Each row is a point on a landscape with many valleys, with its height.
A ball rolls from a point to the lowest of its 2 nearest points, and stops where none of them is lower. Distance is the straight distance between rows; heights are no part of it.
kogu h=725: 5 -6 -1 18 -4 -1 -7 -13 4 2 -23 -3 1 -6 -13 -18 -17 -3 0 12 -3 -4
Biz h=629: -11 2 7 -15 -6 6 -1 11 6 -1 9 6 -9 11 8 9 -12 1 -5 -12 3 2
vuf h=328: -7 5 3 -13 -6 -1 -4 19 0 -12 -9 15 -3 -5 -2 3 -21 -3 -3 -7 4 9
talod h=177: 1 1 -12 16 4 -2 4 -4 -16 5 -9 -10 -22 -8 6 6 13 -2 14 4 -13 -4
naz h=370: 0 1 7 17 12 -8 15 -6 -5 1 19 6 -14 -2 -2 24 26 -3 5 -9 9 11
koze h=354: -15 -8 3 -4 -14 20 -12 2 6 -3 -14 2 -21 4 1 -12 -22 6 -11 -1 -5 -2
gasi h=400: -21 -11 2 17 -10 9 1 -8 -4 -3 -25 6 -6 -12 -3 11 -16 -16 -1 -8 3 4
kuv h=210: -9 -2 -10 -6 -10 6 -13 10 -6 -19 -32 6 -8 -1 5 5 -15 2 4 4 -9 -5
mipu h=335: 7 5 -1 23 5 -7 16 -7 -5 2 6 7 -2 -6 4 16 18 0 2 -5 6 13
med h=792: 4 3 3 30 -6 7 -1 -15 -8 8 9 1 -25 -8 -5 -13 4 -2 2 7 1 10
Zedu h=810: 10 -4 0 -10 -3 12 -1 -7 3 -5 -14 -5 14 5 4 3 -13 8 -15 5 -6 4
lam h=516: 14 11 -6 13 -2 -8 6 8 -10 -5 2 5 1 -12 2 0 0 -6 2 3 1 13
Zovu h=540: -11 -11 1 10 4 4 9 -3 -11 5 3 -6 -10 -14 -6 18 -5 -15 6 -8 -9 9
viruz h=536: 7 15 -14 11 -9 -16 -4 9 -12 2 -2 -5 -15 -3 8 -15 2 -7 11 3 -1 -4
kota h=320: 22 14 -9 8 -2 0 4 -13 -10 -10 -17 3 17 -12 11 -1 14 0 2 9 5 6
ropip h=329: -13 -6 14 3 -4 -8 15 8 6 -7 7 12 6 2 -3 19 -4 -17 -1 -14 16 4
Leso h=782: 10 -7 9 11 -17 -11 -7 -7 -5 -20 19 11 12 12 -2 -5 6 2 -2 2 17 13
Nipo h=703: 4 3 4 10 -9 8 4 6 -16 -9 19 10 2 -5 6 12 9 5 -2 3 4 25
nim h=120: -8 4 6 7 3 -19 3 -1 20 -5 -8 9 19 6 -9 -4 -4 -5 0 -11 20 -10
zon h=633: -5 -4 1 4 -17 4 -18 -17 0 -12 -2 3 10 12 4 -20 -4 10 -3 2 7 2
lem h=603: -9 8 10 5 -14 -2 -1 -1 8 0 21 0 6 19 8 -10 3 3 0 -9 16 1
Pev h=595: 7 3 -2 -12 4 -25 -2 15 9 -3 4 9 5 5 -4 -6 -6 -5 1 -7 3 -4
Dula h=203: 12 1 4 4 2 13 0 -24 5 9 13 -7 7 15 7 -6 19 21 -3 -1 2 -1
Nozan h=581: 0 6 -11 -11 13 -1 16 4 2 16 1 -7 8 -2 7 18 13 -7 8 -10 -5 -9
rolif h=654: 4 -12 0 -17 10 2 6 -2 13 10 1 -2 11 12 -2 9 -4 6 -9 -5 -9 -8
Kapat h=424: -6 28 5 6 -6 -18 -3 -4 8 6 -3 -5 16 -2 9 -23 9 -2 11 -3 15 -5
zonog h=808: 17 0 3 5 10 7 7 -8 5 10 6 -7 -7 -5 -3 1 2 8 -7 11 -14 9
nanon h=494: 19 -6 11 18 8 -11 -4 -12 10 0 16 3 -1 7 -22 -9 11 6 0 4 5 -2
gatem h=230: -17 3 -7 7 -18 10 -4 0 -3 -7 -30 -8 2 9 21 0 1 2 5 -1 8 -15
Dute h=669: -6 7 5 1 7 -8 7 3 14 15 14 -6 0 13 0 3 6 -6 7 -11 4 -12
Bimi h=411: 1 3 18 -19 9 -4 -4 15 18 1 5 10 -8 1 -15 -6 -22 -10 -11 -4 1 -5
Nani h=572: 12 9 -2 0 5 4 -10 -13 12 14 1 -16 -8 7 -4 -24 5 8 2 12 -13 -12
rem h=666: 8 -17 13 -12 13 9 8 -1 14 3 19 -2 5 9 -8 17 -2 3 -11 3 -9 0
babuz h=742: 2 -2 2 -6 -13 0 -17 1 6 -19 -20 16 4 -2 -6 -11 -22 4 -11 2 2 3
goge h=353: 2 16 -3 -11 12 6 8 17 -14 4 -16 -18 -1 -13 11 15 -1 -7 12 13 -13 3
lin h=704: 3 -4 -8 16 -3 -1 -4 -11 -2 10 3 -4 -10 6 -3 -13 9 10 8 5 4 -5
bitud h=846: -13 -18 8 -9 -11 3 -8 10 -6 -14 27 8 -13 14 2 3 -5 5 -7 -2 2 2
korar h=449: -8 2 26 10 2 -7 11 -6 21 5 20 -1 1 11 -19 -11 -2 -3 0 0 15 -12
zuve h=650: -19 9 1 8 -19 -9 -8 6 -1 2 15 4 -13 14 9 -17 6 1 4 -9 18 -4
sut h=842: 19 5 4 -15 -3 21 -4 -12 -1 0 -8 -11 12 -2 5 -8 -8 8 -13 14 -17 13
rig h=897: -20 -20 -16 -11 5 7 -3 4 -18 -19 -22 -5 6 -10 -4 19 -8 -3 3 -3 -16 -2
Lusus h=313: -4 -31 -5 1 1 -12 -14 -4 8 -6 -6 10 -4 11 -17 -7 -10 8 -2 -4 4 -11
bati h=807: 2 -15 9 14 -17 5 2 -5 -6 -16 20 13 4 10 1 4 0 2 -2 1 14 13
Rakir h=800: 8 4 5 17 10 10 -1 -15 -3 13 8 -3 -25 -8 -6 -7 4 4 -7 11 -7 9
Nalu h=489: -13 -10 17 26 2 -6 4 -10 16 5 -4 3 4 -4 -20 -13 -12 0 -1 4 14 -9
runos h=351: 3 -5 -4 2 -5 -4 5 -2 6 -5 -33 2 12 -1 -3 7 -16 -6 -4 0 1 1
lut h=384: 7 -9 0 2 -3 -12 -10 7 -2 -3 19 9 -9 12 -6 -15 -4 6 2 0 0 -1
Ruf h=547: 2 -9 -12 -23 2 -13 -2 17 2 -12 -7 10 18 6 -3 8 -7 5 -7 -6 0 -5
beb h=651: 20 7 -10 -26 8 -8 -2 7 4 3 17 3 7 11 5 -7 16 13 2 -2 -3 -14
zulem h=476: 2 16 1 0 -1 -4 0 -7 13 9 -11 -8 16 3 3 -19 0 -1 3 1 7 -6
lomu h=399: 19 23 -5 -4 12 -6 8 -15 -3 0 7 7 12 -7 17 1 28 9 -2 0 11 1
lepib h=409: -11 11 -4 -1 7 -12 12 13 -10 8 -5 -3 -9 -13 1 10 -1 -18 13 -13 -6 6
Durok h=684: -9 -3 12 15 -20 6 -11 -13 3 -6 -1 8 8 2 -2 -11 -13 1 -9 1 16 12
gogu h=508: 10 22 -5 -27 9 -9 -1 18 7 12 -10 -11 -1 1 9 -16 -6 -3 4 0 -5 -15
zuven h=677: 0 5 -15 -7 27 5 -14 23 -19 -2 6 -9 -7 -17 -15 10 12 -7 6 7 -20 7
bifav h=778: 5 0 5 -8 -13 13 -3 0 -4 -13 -17 7 10 -4 4 -2 -22 3 -12 5 -2 16
gifiv h=683: 11 -18 -1 6 -12 0 -14 -7 -13 -16 11 12 2 3 -8 -12 -10 10 -7 13 0 15
sav h=316: -20 -20 3 3 -9 16 -15 1 12 -9 -7 12 -24 -3 -7 -12 -18 3 -8 -8 -3 -10
Buv h=373: 3 9 13 -19 11 2 -4 10 26 6 -5 0 6 7 -6 -6 -18 -1 -10 -7 -1 -7
nodi h=522: -3 -8 7 -1 11 -3 -10 21 -14 -8 20 7 -10 -21 -18 2 -9 -12 1 7 -10 10
pef h=903: -13 -5 -12 -13 7 0 -5 20 -16 -18 -27 -1 7 -10 -6 17 -6 -9 7 0 -10 -3
ranol h=716: -19 -8 -8 16 -5 -1 -5 -5 -4 17 -10 -12 -29 -1 -7 -11 -3 -7 15 1 -5 -13
bel h=750: -8 12 7 9 -11 15 -3 -10 3 5 -25 -19 -8 0 13 -8 -13 0 -1 12 -6 -3
Fopa h=292: 18 1 -3 -8 6 -6 9 -5 11 -2 -21 3 30 0 -3 5 -10 -4 -5 2 4 -3
kazam h=747: 23 0 3 12 -1 -7 -5 -15 -4 -11 11 9 13 7 -3 -9 18 11 -5 1 10 11
palu h=369: -8 0 14 0 -15 14 -7 -12 15 -17 -21 9 24 3 3 -3 -15 3 -12 -2 10 10
Kamor h=653: -5 7 4 0 -24 -1 -7 0 -9 -10 19 6 3 16 16 -9 6 7 0 -2 12 11
Mozut h=773: 5 5 8 24 -16 7 -6 -5 -11 -3 16 5 -13 -6 2 -12 -3 0 -4 4 8 20
dazog h=559: -1 -1 -11 -3 3 -24 4 16 -7 -6 5 8 6 0 2 7 6 -6 7 -7 4 0
Muk h=444: 13 8 -10 2 21 5 6 -1 -20 -6 -8 -4 0 -14 4 16 23 14 -12 22 -8 10
dupov h=487: 4 -7 -11 5 13 17 0 -1 -23 -11 2 2 3 -13 -6 21 23 15 -9 15 -5 21
guz h=890: -18 -26 -14 -8 0 10 -2 0 -17 -10 -4 -7 1 -1 -5 21 1 3 2 -1 -14 1
dig h=751: 0 19 -11 -13 -17 3 -10 5 -10 2 2 -7 -6 8 24 -16 2 5 6 1 0 -7
rok h=685: -23 -3 11 13 -15 0 -4 6 -2 5 20 3 -25 4 1 -9 -4 -8 6 -8 15 -5
dad h=290: 0 0 14 2 -5 -2 -3 -15 17 -10 -16 8 30 2 -8 -10 -10 1 -11 1 9 8
lomis h=258: -1 6 -6 -6 -4 -7 15 -8 11 3 -14 3 30 1 14 9 9 -2 3 -14 20 -10
Norog h=717: -4 4 12 8 -14 -4 -14 -1 6 -16 -8 14 6 -4 -5 -18 -19 -3 -8 2 12 9
kis h=681: 14 -13 10 -12 23 10 6 7 2 -6 22 6 2 -3 -16 22 2 7 -13 11 -13 9
zin h=176: 20 24 3 -21 -3 -5 -7 -3 3 -1 7 3 20 0 19 -17 14 2 4 1 5 5
los h=517: -2 -9 -3 -17 -1 8 -11 8 -1 -3 6 -1 -14 3 -2 -8 -19 7 -8 6 -14 1
sirav h=678: 1 6 -15 -5 -9 1 8 6 -16 -4 6 2 11 0 22 16 19 9 5 -3 3 3
Pize h=586: -5 3 -8 9 -12 -1 -4 1 -3 -2 -14 -2 -7 1 3 -10 -12 -1 2 5 5 3
Timop h=397: 4 2 -14 -15 13 14 9 14 -10 3 -7 -12 8 -9 9 18 8 1 4 8 -16 -2
filer h=828: 0 -14 5 -4 -14 -3 4 8 -8 -21 27 10 4 18 1 7 6 10 -3 2 7 5
degen h=341: 17 23 -5 0 3 3 -1 -17 -8 3 -1 -2 -2 -5 18 -8 28 14 -5 10 4 7
denat h=610: -3 -13 -7 -9 1 2 -3 15 -11 -10 0 3 3 -11 -9 9 -12 -1 -2 7 -10 9
Pazad h=238: -11 -13 -9 -8 -2 2 -9 7 8 -13 -25 9 -9 -1 -7 1 -18 3 -1 -9 -10 -10
sur h=140: 1 9 -12 7 8 -11 4 7 -7 11 8 -3 -28 -4 3 -2 19 -1 14 -2 -9 -5
rebug h=649: -4 -1 -9 -8 17 5 3 20 -14 -4 13 -3 5 -13 -7 15 10 -4 4 -1 -14 10
mati h=519: -2 -24 22 0 11 -10 11 0 20 -2 6 6 -6 -2 -23 8 -8 -21 -4 -3 7 -11
foz h=488: -7 -19 1 -11 2 14 -4 -4 4 9 1 -6 -14 0 -6 8 -14 2 -8 -1 -14 3
Noz h=448: -1 16 13 5 5 11 9 1 11 23 14 -13 -13 1 5 -1 -2 -7 0 -4 -1 4
pok h=628: 5 4 -11 -8 -1 12 11 -16 2 10 5 -7 12 13 23 5 23 14 1 -1 2 -17
folef h=566: -9 4 14 4 -6 -5 -4 -13 12 1 18 -4 16 18 1 -18 12 14 4 -5 13 -7
nid h=471: 10 -5 24 14 8 -5 7 -8 18 2 24 1 -4 9 -26 -12 7 -5 -1 5 6 -12
Gosu h=477: -6 -14 -15 14 -4 -9 8 1 -18 -12 -15 4 9 -15 -3 20 2 -12 9 -6 1 12
reru h=381: -14 8 -1 4 5 -4 12 6 3 20 -10 -8 -12 -10 0 7 -6 -21 9 -10 -4 -4
vikol h=623: 7 7 3 -23 14 -20 6 19 12 6 10 0 5 8 -1 6 -2 -5 1 -9 -1 -8
Fotuv h=604: 0 2 -14 -9 5 -2 11 -3 10 18 -5 -12 6 9 15 5 16 4 6 -6 3 -24
kufi h=740: 15 13 4 9 -8 7 -3 -3 -14 -7 13 4 -5 -8 8 -4 6 9 -10 8 -3 26
tef h=317: 6 13 20 -26 1 5 -1 2 19 2 2 -2 12 13 3 -10 -13 3 -12 -2 1 2
bepel h=260: -14 0 11 6 -8 -1 -6 12 8 -9 -11 21 -8 -14 -6 4 -18 -14 -2 -11 9 5
Sim h=864: 18 16 8 -16 5 12 -2 -7 14 9 -16 -12 13 1 1 -11 -15 0 -6 11 -10 5
suniv h=486: 6 -2 9 1 1 -7 -6 18 -6 1 20 7 -22 -14 -10 -9 -17 -14 -2 8 -4 7
Dusi h=447: 0 -2 14 -4 6 -14 -6 11 14 4 16 6 -9 8 -17 -17 -11 -10 -3 1 5 -12
pek h=609: -4 2 -8 -14 28 -4 16 10 -6 5 3 -9 12 -10 -7 28 15 -10 8 -12 -11 0
sevun h=281: -3 6 -6 5 -9 7 3 -4 -6 7 -20 -15 -4 6 21 3 5 -3 9 3 -1 -14
ruka h=645: 7 -18 4 0 -6 3 -2 8 -7 -15 6 15 4 -4 -10 2 -18 -1 -11 8 -1 15
Romef h=555: -15 -19 5 1 1 -4 -3 13 -18 -12 13 10 -7 -18 -15 10 -10 -16 1 -6 -4 8
bepe h=331: 10 33 7 -4 -4 -7 -1 -1 6 5 7 -3 12 0 14 -15 10 -6 3 -4 11 7
Mebid h=445: -3 -1 3 3 5 18 11 -6 -3 17 8 -13 -18 -5 7 14 6 -1 -1 -2 -17 4
dit h=460: 5 1 9 4 11 -3 -1 9 -4 15 10 1 -23 -22 -12 -9 -13 -18 0 5 -12 4
ton h=201: 9 -2 -13 18 2 1 3 -5 -21 -3 -18 -7 -7 -8 19 13 12 4 14 14 -8 -9
ninag h=533: -4 -16 17 -12 16 -10 8 14 12 -8 9 12 -3 -3 -17 14 -14 -22 -5 -7 -1 -8
limig h=236: 3 2 -8 27 -6 -10 13 -13 0 2 -16 -2 19 -4 1 6 13 -4 5 -5 16 1
dazan h=202: -9 1 7 8 -5 -8 1 6 15 -5 -14 13 0 -1 -10 1 -11 -10 -4 -9 14 -2
Nufo h=532: 5 2 3 10 -2 -13 0 -16 11 0 7 2 26 11 1 -13 19 8 6 -3 19 -8
Kare h=422: -10 -3 9 -2 -18 25 -13 -14 4 -1 -5 -6 -9 5 4 -14 -18 8 -15 7 -2 3
rekof h=426: -17 -25 6 19 -7 4 7 -13 0 0 -5 6 -4 -6 -7 13 -7 -11 -1 -9 11 5
kelol h=845: 25 17 3 -18 15 0 5 0 12 11 -2 -9 12 -5 -4 -5 -6 -2 -7 4 -10 3
mugek h=721: -6 -2 -7 22 -2 -8 -2 -4 2 17 -23 -13 -13 -4 -4 -9 -4 -8 12 6 -2 -17
Vatan h=656: -3 4 12 -1 13 -7 7 -2 25 19 4 -7 4 10 -9 -2 -4 -3 -3 -7 4 -10
tobe h=394: 24 13 -12 3 13 -4 7 -12 -16 -13 -14 7 11 -13 3 5 24 11 -9 18 3 7
Zil h=380: -12 -7 27 13 -8 2 17 -2 12 -2 18 6 -3 2 -8 12 3 -21 -2 -4 16 2
Tetop h=711: -2 2 -12 -3 -16 15 9 0 -20 -10 -8 -3 15 -5 26 17 6 6 0 2 0 10
lan h=687: -3 8 -4 9 -2 -4 2 -3 3 15 11 -4 -7 10 5 -7 9 5 9 -7 9 -10
Peza h=139: 9 13 15 0 -5 8 -12 -20 9 3 18 -6 8 8 9 -19 19 14 0 4 1 9
fodit h=263: -23 -25 -10 2 -5 -4 -11 1 -1 -14 -13 14 -18 0 -11 3 -10 1 3 -13 -3 -14
fivid h=513: -5 -4 -7 -1 1 -14 7 15 -11 -11 -9 9 12 -12 -7 20 -5 -14 8 -9 5 7
deda h=454: 4 7 -15 -28 16 2 9 26 -6 2 -2 -7 20 -9 5 16 1 1 5 1 -8 -7
bor h=427: 1 -4 2 -14 -3 -15 -15 14 8 -7 19 9 -12 18 -8 -19 -11 2 -3 0 2 -9
veg h=333: 4 14 -3 10 -13 -8 11 -7 -2 -4 -12 6 26 -2 9 4 8 -8 5 -7 19 6
fufam h=709: 7 14 -12 -7 -17 -7 -9 -2 -10 -6 13 2 3 11 18 -18 15 11 6 0 8 -3
Gavi h=578: -5 -13 -10 4 -4 8 -1 9 -20 -13 5 6 4 -13 -5 14 -1 0 -3 8 -8 20
Linu h=244: 22 8 -4 14 3 4 1 -12 -17 -6 -19 -8 4 -10 18 2 11 6 -1 21 -7 -1
vopo h=732: 10 10 3 15 -7 -1 -9 -16 -2 -3 -29 -11 8 -7 1 -18 -8 -6 4 19 -5 0
bunir h=718: -1 -19 2 23 -9 -3 -14 -13 2 1 -3 6 -5 0 -20 -24 -18 -1 -3 9 7 -4
lal h=379: -12 1 1 17 -7 1 7 -6 3 3 -32 0 2 -8 -2 8 -9 -12 4 -4 7 5
pugib h=760: 4 6 -8 6 -25 5 0 -7 -18 -13 -10 3 15 0 23 -3 2 4 2 4 9 9
zak h=642: 2 -4 5 -15 16 -6 9 8 20 9 3 1 10 9 -4 16 -5 -5 -6 -11 2 -6
nepe h=553: -17 -13 5 -9 9 -6 3 13 -2 -10 0 13 -4 -11 -13 13 -11 -17 -1 -16 -3 0
Mavet h=490: 5 -8 5 -4 -9 21 -9 -21 8 4 -1 -12 2 12 0 -19 -9 14 -10 10 -11 3
Bikil h=398: -7 -2 16 8 6 5 17 -6 5 10 24 -4 -9 6 5 21 18 -3 3 -12 1 4
Netir h=803: -18 -7 -17 -11 -2 -7 2 6 -9 4 -4 -6 -8 8 13 7 12 3 15 -10 -2 -19
zavek h=289: 16 10 -4 -5 13 5 -2 -21 -14 -1 4 1 -5 3 13 -4 29 23 -18 10 1 9
Guleb h=515: 2 4 -3 -5 -5 5 -12 -11 12 2 -20 -7 14 6 3 -19 -7 3 -4 5 -2 -8
lof h=81: 6 3 -12 -3 8 -7 -7 10 -9 8 18 -2 -22 -3 -6 -7 10 10 7 1 -10 -6
dazi h=342: 3 -21 -4 0 -1 -19 -7 5 -1 -8 6 12 -2 10 -15 -1 -5 3 0 -2 5 -1
ladev h=287: -18 -29 -5 2 -9 1 -18 -5 5 -7 -7 13 -16 9 -11 -9 -17 5 -4 -6 -1 -11
Vana h=793: -12 -4 -19 -13 -11 -10 -6 15 -10 2 8 -1 -15 12 14 -5 9 8 12 -7 0 -13
Dobu h=891: 29 -4 -10 2 13 -6 1 -13 -1 -2 -26 -9 17 -5 2 -5 2 2 1 21 -10 -13
sebus h=692: 2 5 -10 6 23 5 -5 13 -17 -4 2 -3 -13 -22 -18 10 13 1 -1 11 -14 13
foro h=468: -7 -15 -4 -5 2 13 -2 -5 -6 6 16 -5 -17 4 2 9 2 7 -1 -1 -17 4
lel h=676: 21 -4 -17 -12 16 -10 0 0 -4 2 8 2 0 3 -1 0 21 22 0 5 -7 -13
noler h=825: 26 14 -2 -7 14 3 7 -6 1 3 -5 -4 7 -9 3 1 7 4 -9 8 -11 3
geg h=276: -3 -17 5 7 -11 2 0 -11 3 0 20 2 -1 25 -1 3 12 17 5 -7 11 -8
mozug h=880: 19 5 -3 -10 9 6 7 -5 6 5 -25 -13 13 -1 7 -4 -7 -1 -3 14 -10 -12
veke h=652: 12 5 -11 -6 -1 6 12 -10 -5 -2 11 5 17 5 23 17 26 17 -3 -3 8 -2
Nogi h=876: -18 -11 -13 -22 -1 10 -3 13 -17 -7 11 -1 5 1 2 17 4 8 3 -7 -10 2
Fef h=322: -26 6 1 -8 3 11 -1 5 20 16 -5 -5 -18 6 1 3 -6 -2 2 -15 -8 -16
fom h=323: 22 24 -9 -21 2 -5 -3 -6 -3 -4 -2 -3 12 -4 15 -17 14 5 5 7 -1 -8
big h=491: -17 -6 7 -17 12 19 5 8 -12 -1 3 -5 -1 -16 -9 17 -14 -12 -2 -10 -15 10
nuzo h=648: -9 7 5 -17 1 4 13 9 2 6 5 -3 5 7 13 18 -4 -2 0 -13 0 5
Bazu h=291: 4 0 -8 28 5 -17 14 -10 -1 7 -8 5 2 -9 -5 13 16 -10 9 -4 10 5
Miv h=777: -14 8 -8 -10 -16 3 -9 5 -2 5 2 -7 -18 19 17 -14 1 7 5 -6 2 -12
nubi h=474: -1 -2 13 29 0 -6 2 -7 8 8 -1 5 -5 -12 -17 -14 -11 -12 1 5 8 1
rovo h=440: 10 10 -7 17 -15 -15 1 -1 -9 -9 -5 9 13 -8 4 -4 4 -7 5 -3 16 15
zul h=450: -7 -25 -4 19 -9 -4 9 -10 -9 -6 -6 8 7 -6 -3 21 -1 -8 4 -8 4 13
Zonut h=439: -4 6 -3 1 12 -7 2 15 -12 9 1 -3 -18 -22 -11 2 -7 -19 10 0 -15 4
Fiz h=345: -18 12 3 -7 -1 -3 -3 12 17 12 -6 1 -17 3 1 -3 -12 -9 3 -14 3 -11
Lamo h=388: -4 9 -2 -24 6 7 1 28 -2 -10 -15 4 7 -11 -3 11 -21 -3 1 -3 -6 10
kulun h=153: 8 7 0 -5 7 2 -5 10 -7 1 26 1 -21 -1 -3 -3 9 11 -4 6 -10 8
mela h=272: -11 -16 8 -2 4 10 5 -13 23 12 15 -6 3 23 -8 -1 2 13 -3 -6 5 -16
mev h=561: 5 12 -4 14 -13 -2 3 1 -12 -2 -20 -4 2 -10 10 -1 -9 -9 5 6 -2 10
Fas h=622: 18 11 0 -18 5 -6 -5 -9 11 4 22 -2 10 14 10 -15 21 15 3 0 5 -12
sipad h=705: 11 -23 4 13 -10 -1 -20 -13 -5 -10 4 9 -12 1 -14 -22 -17 2 -6 14 2 7
nor h=420: -3 9 9 10 10 9 10 -5 3 21 20 -6 -22 -1 4 8 12 -5 4 -7 -7 6
tuze h=689: 16 -10 -18 -6 26 -6 -3 7 -10 0 -3 0 -2 -6 -9 8 18 13 1 13 -15 -11
lig h=577: -2 8 -2 -12 -17 6 -15 -10 1 -6 -8 -2 9 9 15 -17 -4 9 -4 3 4 3
Letun h=591: 16 16 -2 -12 5 0 -15 -13 9 11 6 -11 0 5 9 -24 14 14 5 7 -5 -9
vab h=608: -9 -9 -6 -2 -8 -3 -1 5 -4 -3 -3 1 -10 7 3 5 -5 -3 1 -6 2 2
Liv h=722: 21 -5 -9 15 4 -7 -3 -15 -6 -3 -3 3 1 0 -4 -5 10 14 -2 7 2 3
Dus h=229: 13 11 1 -10 13 4 -4 -6 -13 1 21 0 -15 3 4 -6 24 23 -14 8 -5 7
Gali h=443: 11 19 -10 -30 -3 -4 -4 7 5 4 -5 -5 11 7 16 -15 1 1 2 3 -3 -19
bezo h=216: 6 15 16 -11 -3 4 -7 -9 18 6 17 -7 12 8 4 -15 6 2 -5 -1 1 4
nolo h=556: -1 7 3 4 3 1 -7 -3 11 16 -1 -11 -16 -2 -8 -22 -10 -4 1 3 -6 -7
Viv h=217: 3 2 10 1 2 -4 10 -8 18 3 -10 1 25 4 -5 7 -9 -6 -7 -4 7 5
rab h=520: -13 -2 1 -2 11 17 10 3 -20 3 -4 -10 -8 -20 -5 18 -5 -13 3 -2 -22 14
segez h=505: -1 -8 -18 -29 10 -1 1 22 -7 -7 -13 1 20 -3 -1 14 -6 1 -3 2 -9 -3
fubib h=671: -5 6 9 -4 -8 5 10 8 -5 -3 19 3 1 -1 12 18 5 0 -2 -7 2 18
vilog h=707: -21 -9 0 10 -7 2 -11 1 0 10 4 -4 -29 2 -4 -16 -10 -3 6 -1 3 -10
sel h=518: 12 8 5 20 10 -15 -10 -21 7 9 5 0 2 3 -16 -19 19 13 6 3 8 -8
ruri h=741: 7 11 4 16 -8 13 -5 -9 -7 6 -18 -16 -11 -4 6 -16 -11 -7 2 20 -9 1
suv h=507: 3 27 0 13 -2 -6 2 7 -5 14 0 -6 -20 -11 4 -10 -2 -13 11 5 -5 8
merof h=530: 3 -6 -19 10 4 14 -5 12 -28 -17 -1 1 9 -16 -2 20 17 6 2 11 -7 20
Fipeg h=417: -20 1 25 11 -6 2 13 2 23 1 15 3 -6 4 -8 0 -4 -6 -4 -6 18 -8
Vidon h=479: -6 16 11 10 -5 9 5 5 5 19 4 -7 -18 -9 3 -9 -11 -13 2 1 0 8
Gitu h=470: 21 13 -5 -2 4 -13 5 -9 5 0 4 6 25 1 8 -4 18 1 4 -5 12 -6
kilad h=278: -4 -7 5 5 -1 -11 12 -1 7 -3 -9 10 19 3 -2 21 -2 -10 -1 -12 14 5
bufab h=813: -14 -7 -18 -25 8 -7 4 16 -9 3 1 -5 -3 4 6 11 9 0 8 -13 -11 -17
tum h=451: -7 -14 8 28 -5 -5 6 -7 -5 -1 -4 9 -3 -16 -11 2 -10 -18 1 1 9 10
bag h=321: 4 20 -4 0 1 4 9 6 -6 12 -18 -19 -10 -7 16 6 2 -8 10 9 -9 -9
kub h=188: -9 1 0 10 1 -15 10 -8 19 5 -13 0 27 4 -3 4 6 1 1 -12 17 -17
Giduk h=171: -11 -2 -6 3 -17 12 -6 -1 -1 -18 -37 3 -1 1 12 10 -12 2 -1 -3 1 -5
Vive h=560: -1 -8 -7 0 9 -4 12 0 -2 6 -9 -10 2 -5 -2 20 4 -9 5 -6 -11 -2
Zefe h=504: -10 -24 19 16 5 -4 1 -4 16 1 5 7 -8 -4 -24 -4 -11 -12 -2 -1 7 -11
Tofov h=298: -25 -3 7 -4 1 14 -1 -3 22 15 2 -9 -6 14 -1 -1 -5 7 -4 -9 0 -16
safum h=442: -9 -1 5 -28 7 22 2 21 -4 -4 -5 -3 4 -10 -5 17 -20 -4 -6 2 -12 15
rapab h=636: 5 -6 -10 -7 19 -7 0 17 -5 -4 5 1 5 -11 -14 11 -2 -3 0 6 -12 8
zubu h=537: 5 8 -3 -17 8 -2 -2 9 13 15 -9 -13 -8 3 -1 -12 -10 -5 0 3 -12 -13
fud h=311: -12 -16 8 15 -3 -7 -1 -4 4 5 17 3 -7 15 -12 -1 4 2 6 -6 13 -12
Remun h=861: -20 -25 -6 -18 -7 7 -7 10 -13 -13 21 3 0 14 4 15 0 13 1 -7 -3 1
Tilig h=247: 3 -15 7 4 4 14 5 -18 8 12 22 -7 -2 24 0 9 17 17 -2 -6 4 -6

Call two points neighbours if one is among the 2 nearest of the other. Go from one point of each pair to the other, from neighbour to neighbour, staying as low as possible. Name the highest point that can't be avoided.
limig, Peza: los
Giduk, Peza: Dusi
limig, nim: veg

For each start below, name every point that the ball comes to, in order.
Tetop: sirav > veke > pok > Fotuv > Nozan > Vive > Zovu > rab > big > safum > Lamo > vuf > bepel > dazan > nim
lel: beb > Fas > Letun > Nani > nolo > zubu > gogu > Gali > fom > zin
Nogi: Remun > bitud > filer > bati > Leso > kazam > Liv > lin > lan > Dute > Vatan > zak > vikol > Pev > dazog > fivid > Gosu > zul > rekof
bor: lut > dazi > Lusus > ladev > fodit > Pazad > kuv > Giduk
kelol: noler > zonog > Rakir > med > Mozut > kufi > Nipo > fubib > nuzo > Biz > vab > Pize > mev > lam > rovo > veg > limig
sel: nanon > nid > korar > Fipeg > Zil > ropip > kilad > Viv
sipad: gifiv > ruka > denat > Gavi > merof > dupov > Muk > tobe > kota > Linu > ton > talod > sur > lof
